A landscape with many peaks, sampled at points; each row gives a point and its height.
From any point a climber steps to the highest of the 2 points nearest to it. It stops when none of these is higher. Distance is the straight distance between rows; heights are no part of it.
pim: 142, 174, 93, 134, 134, 134, 78, 117, 114, 114, 112, 82, 153, 112, 159, 101, 125, 149, 149, 86, 136, 144, 123, 135, 122, 176, 121, 118, 155, 151, 109, 99, 157, 171, 105, 122  height 476
mer: 165, 99, 127, 101, 112, 126, 154, 164, 112, 172, 170, 145, 125, 136, 111, 87, 136, 152, 156, 115, 136, 157, 123, 112, 145, 105, 173, 153, 84, 112, 191, 169, 161, 129, 138, 130  height 540
laso: 130, 146, 89, 117, 111, 147, 109, 137, 127, 154, 83, 148, 148, 140, 107, 151, 106, 129, 105, 145, 149, 103, 103, 109, 139, 142, 55, 116, 133, 125, 153, 92, 110, 103, 147, 89  height 197
zefo: 95, 132, 177, 115, 164, 106, 95, 118, 125, 161, 137, 149, 100, 108, 133, 112, 117, 122, 117, 162, 119, 104, 126, 131, 105, 133, 135, 139, 112, 149, 123, 144, 126, 94, 112, 165  height 129
kebe: 136, 93, 122, 137, 98, 132, 131, 150, 165, 109, 90, 192, 152, 160, 102, 134, 144, 109, 102, 97, 118, 128, 163, 118, 133, 94, 131, 96, 97, 118, 112, 113, 112, 96, 155, 100  height 151
kof: 135, 133, 157, 165, 141, 178, 127, 97, 160, 72, 108, 148, 99, 115, 129, 172, 76, 116, 95, 138, 120, 127, 118, 150, 132, 128, 84, 89, 152, 157, 67, 106, 104, 118, 110, 111  height 572
Fop: 71, 114, 128, 135, 147, 123, 137, 112, 139, 121, 96, 180, 130, 131, 129, 139, 118, 125, 73, 150, 137, 39, 128, 117, 170, 90, 118, 138, 117, 97, 107, 89, 118, 86, 166, 112  height 209
pomal: 169, 96, 135, 128, 127, 154, 149, 161, 131, 111, 118, 159, 154, 149, 113, 120, 99, 156, 139, 92, 105, 207, 110, 115, 99, 91, 126, 127, 109, 115, 176, 137, 126, 101, 147, 133  height 655
kigeb: 126, 126, 126, 123, 163, 129, 118, 137, 132, 123, 182, 109, 76, 122, 147, 96, 150, 110, 141, 100, 142, 159, 139, 155, 192, 135, 153, 116, 116, 141, 102, 156, 164, 192, 79, 120  height 488
Dazus: 135, 144, 135, 121, 126, 124, 123, 114, 148, 123, 169, 83, 106, 127, 140, 111, 182, 100, 154, 89, 147, 137, 155, 156, 195, 147, 163, 121, 152, 116, 93, 143, 169, 212, 101, 118  height 532
Tira: 82, 148, 160, 154, 135, 121, 124, 114, 148, 104, 145, 99, 87, 128, 157, 139, 123, 112, 148, 135, 123, 106, 137, 143, 145, 125, 171, 120, 153, 124, 63, 133, 138, 159, 108, 142  height 539
Zofo: 71, 115, 124, 110, 102, 115, 163, 138, 150, 173, 138, 129, 118, 114, 97, 85, 172, 115, 150, 133, 129, 121, 156, 138, 137, 126, 183, 149, 68, 157, 112, 201, 92, 116, 157, 90  height 116
davez: 128, 120, 91, 139, 120, 154, 151, 106, 119, 132, 91, 140, 137, 150, 117, 152, 95, 160, 130, 169, 153, 114, 89, 111, 136, 151, 28, 121, 149, 94, 160, 122, 99, 100, 148, 95  height 201
Kame: 167, 104, 122, 137, 131, 182, 120, 174, 121, 88, 128, 142, 140, 149, 151, 119, 72, 169, 153, 85, 94, 207, 80, 130, 114, 105, 82, 121, 105, 103, 163, 129, 120, 113, 120, 117  height 602
fofe: 117, 145, 173, 135, 136, 159, 105, 158, 146, 85, 118, 135, 106, 116, 123, 151, 105, 109, 104, 112, 89, 151, 128, 153, 90, 111, 157, 115, 117, 175, 75, 122, 118, 126, 99, 145  height 622
Safa: 145, 150, 145, 146, 108, 166, 106, 182, 131, 62, 106, 135, 116, 142, 124, 164, 90, 126, 119, 116, 72, 149, 110, 151, 59, 113, 152, 125, 100, 152, 106, 100, 115, 113, 106, 130  height 669
Sif: 148, 121, 112, 124, 135, 131, 134, 136, 91, 150, 138, 113, 149, 139, 102, 128, 117, 151, 135, 159, 91, 161, 111, 123, 60, 119, 169, 171, 108, 140, 183, 157, 136, 118, 143, 145  height 444
Nafi: 161, 143, 110, 163, 110, 144, 119, 128, 121, 85, 140, 125, 123, 140, 161, 119, 105, 134, 153, 84, 160, 152, 120, 139, 175, 148, 115, 108, 129, 104, 121, 109, 147, 168, 107, 98  height 466
das: 103, 119, 126, 121, 131, 133, 147, 122, 131, 134, 124, 156, 108, 117, 125, 112, 116, 137, 115, 171, 121, 132, 129, 128, 131, 107, 117, 140, 85, 157, 146, 143, 64, 87, 136, 123  height 90
reke: 171, 122, 92, 112, 117, 128, 145, 124, 85, 144, 118, 86, 150, 132, 129, 154, 97, 142, 132, 167, 125, 149, 99, 110, 95, 136, 120, 155, 130, 134, 179, 132, 128, 126, 139, 140  height 490
guvon: 106, 127, 122, 134, 121, 107, 119, 141, 117, 149, 113, 160, 157, 147, 140, 98, 110, 162, 132, 115, 155, 102, 121, 114, 139, 124, 99, 116, 126, 90, 152, 116, 126, 100, 151, 107  height 183
Kezap: 118, 146, 86, 130, 134, 161, 79, 156, 123, 121, 67, 127, 162, 150, 149, 130, 95, 169, 131, 102, 126, 106, 90, 124, 120, 159, 58, 103, 142, 119, 117, 74, 133, 119, 113, 102  height 519
sapa: 169, 107, 126, 102, 113, 122, 186, 146, 90, 168, 195, 121, 111, 104, 116, 95, 159, 147, 152, 110, 169, 141, 124, 136, 166, 134, 161, 154, 87, 113, 192, 163, 143, 155, 139, 115  height 623
sono: 169, 128, 161, 126, 132, 184, 115, 124, 165, 91, 95, 112, 111, 106, 128, 193, 88, 114, 101, 131, 115, 128, 103, 134, 146, 132, 87, 110, 145, 146, 89, 72, 129, 126, 110, 147  height 555
zigod: 146, 124, 115, 94, 142, 107, 116, 113, 150, 166, 131, 104, 135, 115, 99, 150, 195, 84, 99, 158, 104, 117, 164, 117, 101, 121, 137, 143, 153, 162, 125, 115, 131, 147, 114, 151  height 396
mifa: 154, 125, 152, 143, 122, 145, 145, 101, 150, 119, 147, 100, 117, 94, 109, 164, 148, 87, 113, 119, 143, 163, 142, 133, 149, 120, 149, 138, 150, 143, 102, 134, 113, 149, 142, 147  height 273
malav: 143, 132, 145, 111, 119, 105, 100, 142, 138, 142, 111, 89, 162, 121, 100, 137, 186, 118, 136, 110, 103, 141, 160, 128, 52, 156, 142, 114, 174, 140, 126, 128, 140, 141, 112, 172  height 503
Soken: 123, 113, 146, 168, 97, 99, 149, 120, 113, 122, 130, 156, 130, 143, 144, 122, 96, 151, 140, 135, 150, 113, 112, 118, 115, 117, 157, 144, 106, 66, 141, 149, 111, 94, 184, 139  height 409
moti: 163, 125, 113, 71, 160, 124, 117, 133, 151, 166, 152, 78, 115, 106, 122, 125, 187, 106, 128, 132, 123, 148, 152, 116, 147, 117, 135, 142, 153, 166, 122, 122, 152, 180, 89, 149  height 354
magep: 138, 108, 153, 168, 91, 108, 127, 160, 124, 100, 122, 141, 117, 164, 133, 153, 106, 126, 141, 146, 119, 121, 123, 132, 75, 123, 154, 113, 118, 79, 121, 145, 116, 102, 143, 151  height 390
Fur: 105, 143, 79, 126, 157, 99, 138, 101, 85, 148, 140, 74, 155, 127, 153, 88, 151, 182, 144, 134, 136, 122, 142, 136, 120, 138, 130, 141, 166, 136, 142, 133, 148, 173, 124, 114  height 595
Susa: 156, 101, 155, 102, 128, 163, 111, 142, 161, 134, 102, 171, 119, 126, 91, 138, 102, 117, 119, 138, 110, 182, 102, 133, 121, 125, 60, 93, 109, 148, 158, 138, 116, 86, 126, 129  height 65
rorol: 146, 135, 124, 158, 109, 154, 149, 155, 111, 54, 98, 103, 140, 153, 140, 182, 81, 147, 118, 138, 95, 139, 112, 138, 62, 107, 141, 146, 126, 121, 117, 96, 99, 121, 140, 130  height 713
nofik: 151, 122, 186, 156, 98, 131, 109, 159, 129, 83, 103, 187, 106, 136, 93, 173, 100, 90, 101, 132, 96, 102, 125, 158, 70, 139, 111, 103, 107, 118, 112, 122, 126, 81, 128, 129  height 143
kobem: 131, 128, 147, 137, 160, 147, 122, 131, 122, 106, 111, 105, 132, 102, 141, 128, 109, 154, 132, 117, 117, 169, 116, 134, 84, 139, 106, 117, 149, 155, 114, 117, 107, 118, 113, 161  height 618
zuli: 153, 111, 163, 106, 133, 139, 128, 126, 155, 151, 160, 116, 100, 86, 86, 150, 155, 76, 105, 129, 121, 180, 133, 125, 129, 108, 147, 134, 133, 152, 126, 161, 131, 134, 132, 173  height 305
zepuz: 168, 96, 136, 106, 141, 149, 159, 154, 126, 139, 148, 170, 132, 138, 101, 94, 113, 152, 140, 104, 109, 198, 105, 107, 126, 81, 168, 144, 92, 119, 192, 162, 149, 103, 132, 152  height 576
Zil: 129, 116, 156, 150, 143, 130, 125, 129, 129, 115, 172, 124, 80, 111, 151, 108, 104, 124, 146, 102, 157, 170, 118, 141, 170, 129, 133, 101, 126, 115, 109, 164, 144, 152, 102, 146  height 446
Gove: 174, 99, 126, 108, 141, 101, 156, 117, 108, 166, 191, 135, 95, 94, 132, 80, 170, 146, 146, 119, 186, 124, 136, 132, 168, 159, 88, 98, 133, 125, 174, 156, 135, 163, 101, 111  height 152
Buvan: 64, 153, 141, 135, 133, 128, 133, 134, 148, 145, 150, 83, 98, 140, 135, 112, 144, 112, 160, 148, 122, 117, 137, 152, 147, 139, 188, 152, 114, 132, 88, 160, 129, 171, 122, 108  height 584
berup: 122, 127, 99, 107, 123, 120, 158, 124, 93, 128, 98, 99, 162, 146, 154, 156, 100, 160, 132, 137, 172, 75, 99, 83, 139, 147, 72, 140, 182, 78, 157, 97, 137, 127, 141, 128  height 552
zeraz: 157, 150, 124, 148, 130, 170, 125, 135, 115, 79, 117, 72, 132, 100, 146, 152, 86, 146, 144, 100, 119, 188, 89, 137, 98, 146, 129, 133, 143, 153, 113, 109, 120, 143, 126, 151  height 689
dak: 115, 134, 182, 159, 127, 158, 136, 120, 153, 70, 128, 163, 95, 112, 135, 155, 76, 108, 92, 119, 108, 124, 130, 160, 120, 101, 146, 105, 109, 157, 52, 131, 101, 110, 126, 118  height 589
zazu: 117, 116, 135, 107, 105, 130, 149, 141, 145, 153, 143, 147, 99, 113, 104, 112, 139, 103, 133, 146, 123, 154, 135, 127, 141, 105, 162, 142, 66, 158, 137, 174, 97, 99, 148, 125  height 101
Kibe: 144, 117, 90, 171, 133, 164, 148, 96, 113, 92, 98, 146, 149, 156, 129, 154, 74, 153, 110, 154, 133, 135, 88, 123, 140, 127, 66, 140, 135, 95, 149, 105, 115, 112, 166, 89  height 203
soz: 148, 102, 147, 143, 108, 110, 123, 106, 153, 138, 125, 149, 110, 117, 106, 157, 144, 80, 113, 158, 135, 120, 142, 119, 117, 142, 90, 92, 144, 120, 120, 141, 102, 101, 135, 142  height 321
fana: 111, 148, 147, 103, 96, 82, 117, 121, 135, 175, 152, 106, 119, 118, 150, 141, 153, 99, 154, 141, 146, 77, 134, 111, 153, 132, 133, 132, 158, 93, 128, 111, 150, 141, 126, 156  height 601
Gono: 169, 149, 130, 122, 152, 146, 55, 122, 138, 122, 108, 103, 150, 100, 134, 114, 127, 129, 124, 76, 110, 161, 120, 132, 118, 167, 143, 117, 150, 161, 95, 105, 185, 155, 96, 166  height 434
Nabu: 159, 133, 152, 151, 124, 143, 95, 97, 157, 96, 127, 111, 111, 109, 84, 165, 149, 69, 87, 132, 113, 167, 147, 150, 94, 149, 151, 122, 153, 161, 89, 148, 127, 148, 119, 157  height 254
golez: 49, 141, 116, 111, 155, 92, 113, 115, 136, 153, 122, 138, 133, 137, 137, 78, 171, 133, 120, 130, 111, 90, 170, 144, 146, 103, 159, 127, 115, 147, 110, 135, 135, 133, 141, 112  height 106
Mif: 89, 133, 117, 126, 156, 135, 131, 140, 128, 152, 141, 94, 121, 148, 123, 123, 144, 131, 135, 159, 95, 128, 135, 143, 119, 115, 197, 178, 98, 147, 120, 147, 138, 151, 125, 126  height 651
Latuv: 137, 119, 125, 109, 131, 165, 99, 115, 148, 134, 103, 198, 122, 132, 101, 127, 92, 93, 97, 145, 95, 162, 108, 141, 141, 127, 67, 101, 77, 177, 136, 137, 112, 87, 133, 83  height 60
rozi: 105, 118, 104, 160, 127, 95, 116, 116, 133, 114, 114, 123, 160, 169, 116, 119, 175, 130, 122, 125, 99, 130, 169, 152, 90, 122, 175, 118, 138, 109, 115, 150, 142, 149, 148, 119  height 641
gigun: 73, 106, 129, 121, 158, 89, 132, 111, 128, 136, 121, 147, 130, 137, 135, 118, 162, 134, 99, 167, 105, 70, 156, 131, 133, 89, 158, 146, 108, 116, 120, 121, 120, 100, 141, 147  height 99
Ren: 150, 125, 124, 109, 136, 156, 102, 149, 124, 140, 136, 150, 116, 126, 123, 113, 86, 130, 130, 141, 99, 179, 89, 127, 114, 120, 103, 126, 92, 155, 172, 141, 131, 99, 115, 134  height 73
Nurir: 134, 144, 167, 142, 89, 103, 119, 118, 135, 138, 123, 119, 130, 120, 140, 176, 110, 106, 138, 135, 153, 85, 114, 107, 126, 145, 119, 121, 167, 78, 118, 98, 146, 119, 142, 160  height 677
vubu: 158, 129, 113, 95, 144, 148, 117, 148, 144, 162, 137, 150, 130, 152, 64, 124, 163, 103, 122, 138, 63, 160, 116, 102, 89, 106, 204, 144, 111, 159, 166, 156, 185, 129, 93, 150  height 377
tuziz: 120, 145, 103, 119, 156, 148, 145, 156, 107, 124, 138, 57, 131, 137, 147, 129, 133, 151, 157, 123, 119, 157, 125, 136, 133, 120, 169, 169, 124, 145, 124, 122, 138, 170, 110, 131  height 768
Reguk: 137, 116, 124, 94, 174, 140, 127, 148, 144, 152, 141, 117, 124, 130, 102, 118, 160, 119, 127, 122, 89, 168, 140, 114, 123, 94, 177, 148, 126, 160, 135, 134, 168, 154, 88, 159  height 342
banop: 118, 177, 92, 130, 120, 142, 93, 134, 127, 113, 98, 114, 139, 128, 159, 125, 112, 139, 142, 103, 156, 105, 116, 118, 158, 165, 88, 107, 157, 134, 110, 71, 138, 148, 108, 100  height 502
tipep: 155, 134, 100, 137, 111, 157, 164, 144, 106, 68, 91, 61, 153, 136, 156, 173, 91, 154, 144, 122, 129, 149, 106, 120, 88, 138, 114, 137, 163, 134, 119, 100, 100, 138, 126, 141  height 769
vesug: 100, 141, 100, 131, 157, 98, 171, 83, 97, 133, 167, 93, 139, 122, 149, 75, 178, 167, 147, 110, 158, 113, 154, 152, 168, 138, 145, 143, 156, 119, 144, 141, 149, 186, 143, 90  height 634
revan: 70, 149, 117, 127, 168, 115, 91, 124, 124, 137, 133, 147, 124, 134, 163, 83, 120, 139, 126, 126, 115, 118, 140, 137, 145, 116, 126, 124, 111, 167, 103, 122, 137, 134, 102, 111  height 113
nobod: 151, 102, 132, 124, 131, 118, 185, 108, 98, 134, 152, 101, 134, 116, 142, 122, 114, 166, 144, 153, 163, 145, 116, 116, 138, 130, 113, 152, 148, 99, 169, 153, 103, 121, 139, 161  height 447
tus: 141, 161, 115, 126, 124, 136, 137, 121, 128, 131, 153, 67, 131, 117, 119, 114, 173, 124, 154, 93, 155, 159, 151, 148, 154, 162, 156, 139, 147, 149, 118, 138, 143, 202, 114, 103  height 583
Nal: 175, 107, 89, 126, 158, 182, 100, 154, 111, 111, 100, 126, 163, 146, 153, 122, 83, 177, 140, 94, 95, 177, 75, 121, 116, 136, 57, 125, 120, 124, 151, 102, 149, 122, 110, 116  height 573
purus: 116, 140, 152, 92, 130, 89, 113, 110, 141, 151, 125, 96, 162, 111, 119, 146, 203, 109, 119, 119, 102, 97, 166, 127, 90, 123, 131, 130, 182, 135, 118, 101, 141, 143, 134, 164  height 440
Kopid: 95, 140, 124, 103, 73, 102, 145, 144, 140, 184, 142, 129, 129, 109, 100, 109, 176, 100, 145, 115, 157, 104, 153, 119, 160, 126, 165, 140, 92, 137, 129, 161, 113, 126, 165, 92  height 128
zon: 102, 170, 123, 126, 130, 132, 159, 143, 104, 120, 156, 70, 107, 114, 155, 103, 145, 155, 180, 111, 163, 142, 130, 141, 142, 151, 143, 143, 136, 146, 128, 133, 106, 170, 107, 109  height 656
kape: 98, 122, 150, 108, 122, 119, 94, 157, 146, 159, 151, 145, 80, 142, 96, 119, 139, 66, 125, 150, 90, 143, 134, 142, 97, 139, 183, 116, 87, 155, 100, 205, 136, 128, 100, 141  height 415
kativ: 101, 129, 97, 139, 139, 118, 206, 86, 103, 131, 190, 102, 103, 106, 130, 79, 189, 148, 156, 118, 177, 97, 137, 148, 183, 161, 170, 153, 117, 110, 145, 173, 131, 183, 141, 65  height 668
kar: 155, 147, 99, 142, 121, 167, 94, 163, 125, 93, 122, 130, 133, 151, 165, 127, 85, 135, 142, 89, 119, 157, 106, 133, 159, 126, 119, 121, 105, 132, 121, 89, 144, 145, 101, 97  height 450
Pamo: 131, 126, 145, 162, 116, 126, 173, 110, 98, 99, 129, 124, 143, 134, 159, 138, 76, 168, 145, 132, 162, 123, 99, 116, 131, 122, 129, 157, 143, 74, 145, 123, 114, 115, 165, 139  height 424
Kigo: 158, 138, 136, 120, 133, 168, 150, 122, 134, 103, 95, 87, 122, 106, 149, 195, 85, 134, 130, 142, 134, 111, 89, 109, 135, 144, 81, 135, 163, 126, 113, 67, 125, 123, 123, 152  height 533
Sud: 104, 140, 208, 131, 126, 124, 102, 136, 132, 124, 123, 173, 107, 108, 117, 145, 96, 97, 107, 135, 116, 106, 121, 145, 91, 132, 125, 114, 108, 148, 103, 134, 115, 82, 129, 152  height 138
Pido: 148, 116, 110, 126, 125, 106, 107, 127, 137, 143, 126, 114, 159, 142, 102, 112, 171, 129, 134, 109, 113, 167, 165, 128, 96, 129, 150, 106, 153, 133, 134, 149, 154, 153, 119, 139  height 578
kiv: 161, 107, 112, 86, 142, 156, 157, 132, 108, 131, 89, 80, 152, 132, 157, 187, 98, 147, 130, 131, 148, 90, 81, 90, 155, 162, 47, 146, 168, 101, 132, 81, 145, 133, 119, 154  height 529
dogaf: 125, 152, 106, 129, 97, 125, 80, 149, 130, 156, 99, 170, 155, 144, 117, 108, 113, 127, 126, 111, 140, 129, 128, 120, 127, 146, 89, 99, 117, 136, 145, 115, 127, 107, 136, 85  height 191
Kerir: 78, 151, 117, 130, 137, 110, 116, 143, 104, 144, 123, 158, 158, 143, 140, 78, 120, 170, 125, 113, 132, 113, 135, 124, 121, 103, 154, 152, 102, 126, 147, 122, 125, 106, 162, 102  height 175
nog: 95, 121, 164, 111, 89, 84, 117, 128, 166, 157, 156, 120, 92, 122, 133, 151, 169, 64, 140, 155, 118, 77, 147, 125, 140, 121, 155, 116, 134, 104, 93, 146, 123, 128, 121, 163  height 524
vun: 158, 124, 124, 136, 113, 117, 119, 123, 140, 98, 141, 95, 134, 141, 158, 127, 151, 125, 155, 82, 147, 143, 153, 138, 176, 136, 136, 97, 169, 92, 105, 113, 169, 188, 101, 141  height 492
nul: 154, 127, 164, 109, 163, 136, 74, 106, 159, 133, 134, 131, 142, 101, 108, 127, 152, 96, 102, 86, 105, 161, 143, 125, 131, 128, 148, 123, 154, 154, 101, 118, 186, 149, 103, 175  height 391
sopep: 129, 130, 173, 134, 126, 137, 111, 110, 154, 131, 124, 174, 137, 115, 128, 138, 105, 101, 101, 97, 146, 115, 133, 125, 181, 118, 115, 117, 118, 132, 97, 101, 147, 113, 142, 115  height 220
vin: 112, 97, 153, 119, 125, 102, 173, 111, 133, 143, 133, 125, 128, 107, 115, 133, 163, 130, 120, 172, 133, 105, 156, 119, 114, 110, 138, 157, 133, 113, 140, 147, 72, 88, 155, 171  height 379
tup: 116, 135, 150, 123, 93, 96, 87, 137, 147, 170, 144, 127, 87, 135, 110, 145, 142, 59, 133, 169, 118, 101, 134, 131, 111, 150, 162, 118, 114, 132, 108, 164, 141, 129, 110, 147  height 468
rel: 123, 128, 104, 141, 117, 150, 99, 159, 145, 97, 76, 199, 160, 181, 120, 136, 103, 133, 92, 99, 101, 120, 130, 127, 121, 95, 114, 114, 99, 114, 122, 88, 122, 100, 153, 76  height 157
Ruf: 75, 152, 143, 117, 140, 106, 114, 119, 117, 162, 143, 150, 107, 115, 158, 74, 112, 149, 138, 147, 151, 92, 129, 129, 151, 137, 110, 129, 117, 144, 129, 141, 107, 105, 116, 126  height 120
Mag: 111, 128, 90, 134, 118, 130, 109, 102, 128, 139, 106, 197, 137, 128, 106, 101, 112, 106, 91, 142, 116, 128, 124, 132, 131, 122, 107, 120, 66, 168, 133, 152, 97, 81, 167, 63  height 56
gumu: 153, 109, 160, 158, 73, 131, 130, 147, 162, 87, 91, 187, 132, 151, 95, 171, 121, 95, 93, 117, 118, 100, 147, 140, 111, 118, 121, 90, 110, 102, 99, 114, 110, 92, 160, 105  height 147
logag: 170, 119, 107, 109, 148, 131, 130, 129, 111, 154, 123, 145, 154, 145, 66, 140, 154, 118, 103, 158, 70, 147, 125, 113, 54, 119, 170, 155, 116, 157, 185, 143, 160, 110, 125, 144  height 408
Vene: 145, 121, 121, 159, 128, 139, 96, 80, 153, 102, 125, 142, 132, 128, 91, 137, 153, 75, 89, 121, 109, 153, 164, 156, 131, 138, 171, 120, 125, 157, 76, 154, 140, 151, 136, 116  height 243
punul: 148, 126, 89, 116, 146, 158, 59, 163, 133, 131, 87, 148, 161, 154, 144, 109, 105, 154, 139, 99, 93, 149, 107, 119, 107, 149, 83, 104, 119, 144, 135, 95, 159, 117, 86, 119  height 544
soli: 138, 140, 122, 114, 109, 115, 162, 108, 122, 147, 162, 138, 100, 98, 136, 102, 148, 117, 149, 121, 193, 112, 135, 119, 184, 157, 87, 113, 131, 132, 152, 133, 108, 137, 119, 92  height 144
tud: 103, 145, 93, 138, 151, 116, 140, 124, 93, 108, 152, 82, 100, 133, 192, 98, 104, 178, 179, 153, 142, 113, 98, 123, 135, 149, 119, 141, 148, 112, 135, 136, 120, 152, 81, 142  height 596
maf: 101, 135, 152, 142, 135, 129, 108, 108, 146, 129, 105, 167, 130, 134, 132, 151, 101, 117, 97, 141, 141, 70, 125, 118, 157, 127, 92, 109, 141, 110, 97, 86, 136, 105, 138, 121  height 214
zutu: 95, 112, 176, 151, 147, 133, 154, 111, 144, 102, 152, 113, 82, 108, 137, 150, 120, 121, 118, 159, 123, 117, 131, 141, 133, 100, 165, 140, 132, 120, 82, 152, 102, 118, 122, 176  height 505
kosob: 116, 106, 173, 153, 110, 87, 137, 94, 131, 131, 138, 144, 127, 119, 128, 169, 139, 102, 112, 153, 130, 61, 133, 116, 119, 122, 132, 135, 152, 67, 119, 119, 130, 100, 158, 172  height 624
nak: 141, 101, 172, 128, 126, 114, 135, 125, 139, 141, 142, 143, 111, 106, 91, 157, 150, 88, 109, 156, 112, 130, 140, 125, 97, 114, 144, 137, 115, 128, 137, 149, 113, 97, 141, 173  height 346
kipu: 110, 122, 131, 179, 127, 83, 108, 96, 111, 93, 112, 145, 144, 151, 119, 143, 153, 111, 102, 143, 106, 81, 155, 149, 85, 136, 150, 111, 148, 88, 111, 124, 149, 124, 156, 131  height 680
seve: 115, 122, 126, 103, 113, 78, 129, 132, 121, 168, 126, 125, 164, 127, 140, 100, 146, 162, 149, 113, 163, 101, 147, 111, 137, 130, 94, 101, 165, 93, 160, 122, 137, 122, 140, 135  height 174
mopu: 107, 141, 118, 97, 130, 134, 169, 132, 137, 144, 129, 127, 116, 113, 129, 118, 146, 128, 129, 146, 154, 120, 152, 118, 171, 107, 115, 143, 109, 166, 139, 111, 67, 111, 132, 112  height 82
niban: 137, 108, 158, 159, 113, 120, 110, 135, 141, 119, 139, 141, 112, 142, 143, 135, 108, 114, 139, 118, 131, 147, 129, 133, 133, 121, 146, 100, 123, 100, 110, 143, 147, 125, 121, 152  height 414
fisif: 104, 138, 118, 142, 141, 123, 84, 147, 133, 98, 95, 181, 159, 171, 122, 124, 130, 124, 92, 108, 85, 108, 149, 138, 102, 102, 154, 120, 109, 133, 106, 94, 154, 116, 131, 107  height 161
ran: 118, 135, 84, 124, 133, 120, 155, 127, 91, 106, 112, 88, 125, 148, 187, 141, 79, 169, 171, 155, 152, 88, 87, 93, 123, 157, 91, 133, 171, 85, 142, 108, 129, 136, 99, 145  height 571
raz: 117, 128, 88, 107, 73, 88, 154, 133, 140, 166, 134, 138, 125, 118, 119, 113, 173, 108, 142, 134, 174, 95, 154, 102, 178, 132, 111, 107, 125, 115, 150, 131, 98, 122, 149, 91  height 137
Lufez: 101, 114, 145, 117, 107, 88, 176, 116, 114, 162, 151, 98, 136, 126, 136, 114, 152, 164, 155, 161, 153, 105, 141, 119, 118, 125, 153, 159, 150, 81, 151, 164, 97, 119, 149, 166  height 412
Tig: 165, 102, 128, 92, 127, 101, 144, 130, 115, 182, 153, 124, 148, 108, 132, 101, 156, 162, 152, 109, 176, 128, 138, 109, 145, 153, 61, 103, 161, 112, 180, 132, 141, 137, 114, 131  height 164
bope: 149, 149, 64, 111, 128, 142, 164, 114, 92, 135, 118, 92, 144, 116, 131, 128, 109, 155, 130, 161, 145, 143, 113, 115, 120, 141, 83, 150, 140, 159, 179, 116, 92, 137, 138, 97  height 525
Nedol: 95, 143, 103, 146, 153, 122, 97, 145, 108, 118, 113, 170, 155, 160, 126, 109, 123, 148, 105, 129, 79, 121, 124, 135, 69, 100, 156, 154, 89, 143, 141, 121, 122, 101, 134, 106  height 167
Daf: 118, 149, 118, 92, 135, 135, 171, 146, 118, 131, 127, 110, 135, 119, 149, 130, 139, 145, 139, 115, 171, 97, 140, 111, 181, 120, 92, 140, 138, 131, 144, 74, 100, 139, 119, 109  height 76
zoga: 101, 123, 84, 153, 144, 142, 160, 93, 123, 103, 104, 150, 131, 143, 134, 143, 99, 142, 97, 164, 151, 85, 114, 112, 168, 108, 104, 144, 130, 99, 129, 100, 106, 106, 160, 97  height 206
denin: 145, 105, 172, 174, 140, 96, 129, 116, 100, 90, 122, 149, 134, 137, 112, 179, 124, 107, 90, 151, 102, 74, 133, 141, 75, 128, 147, 146, 140, 82, 119, 109, 158, 106, 150, 163  height 648
gemo: 131, 133, 125, 115, 140, 137, 122, 150, 121, 153, 152, 119, 102, 115, 124, 95, 118, 142, 146, 126, 122, 184, 124, 132, 113, 120, 127, 126, 108, 167, 148, 162, 117, 128, 102, 138  height 83
dor: 111, 139, 68, 116, 143, 112, 159, 123, 89, 132, 122, 103, 164, 132, 146, 92, 135, 193, 137, 130, 160, 125, 136, 113, 120, 140, 77, 124, 166, 136, 167, 116, 97, 137, 126, 100  height 554
garan: 127, 143, 159, 148, 132, 132, 104, 88, 151, 117, 135, 149, 141, 114, 127, 120, 132, 97, 107, 84, 139, 134, 159, 147, 174, 123, 159, 116, 131, 146, 72, 126, 157, 147, 140, 119  height 231
tok: 133, 113, 100, 138, 102, 111, 199, 99, 100, 146, 181, 125, 94, 97, 128, 88, 167, 140, 157, 129, 186, 108, 126, 129, 184, 146, 149, 149, 94, 109, 169, 179, 115, 140, 151, 88  height 712

Call two points neighbours if one is among the 2 nearest of the other. Go from one point of each pair to the other, from neighbour to neighbour, staying as high as possible. Name the lowest point that can't be avoided.
kipu, tok -> Reguk
kipu, Nurir -> kosob
tipep, nobod -> magep
tok, pomal -> mer
tipep, tuziz -> kiv

Where does a climber stop that starts at each point below?
Kigo -> tipep
magep -> tuziz
Gono -> pomal
logag -> tok
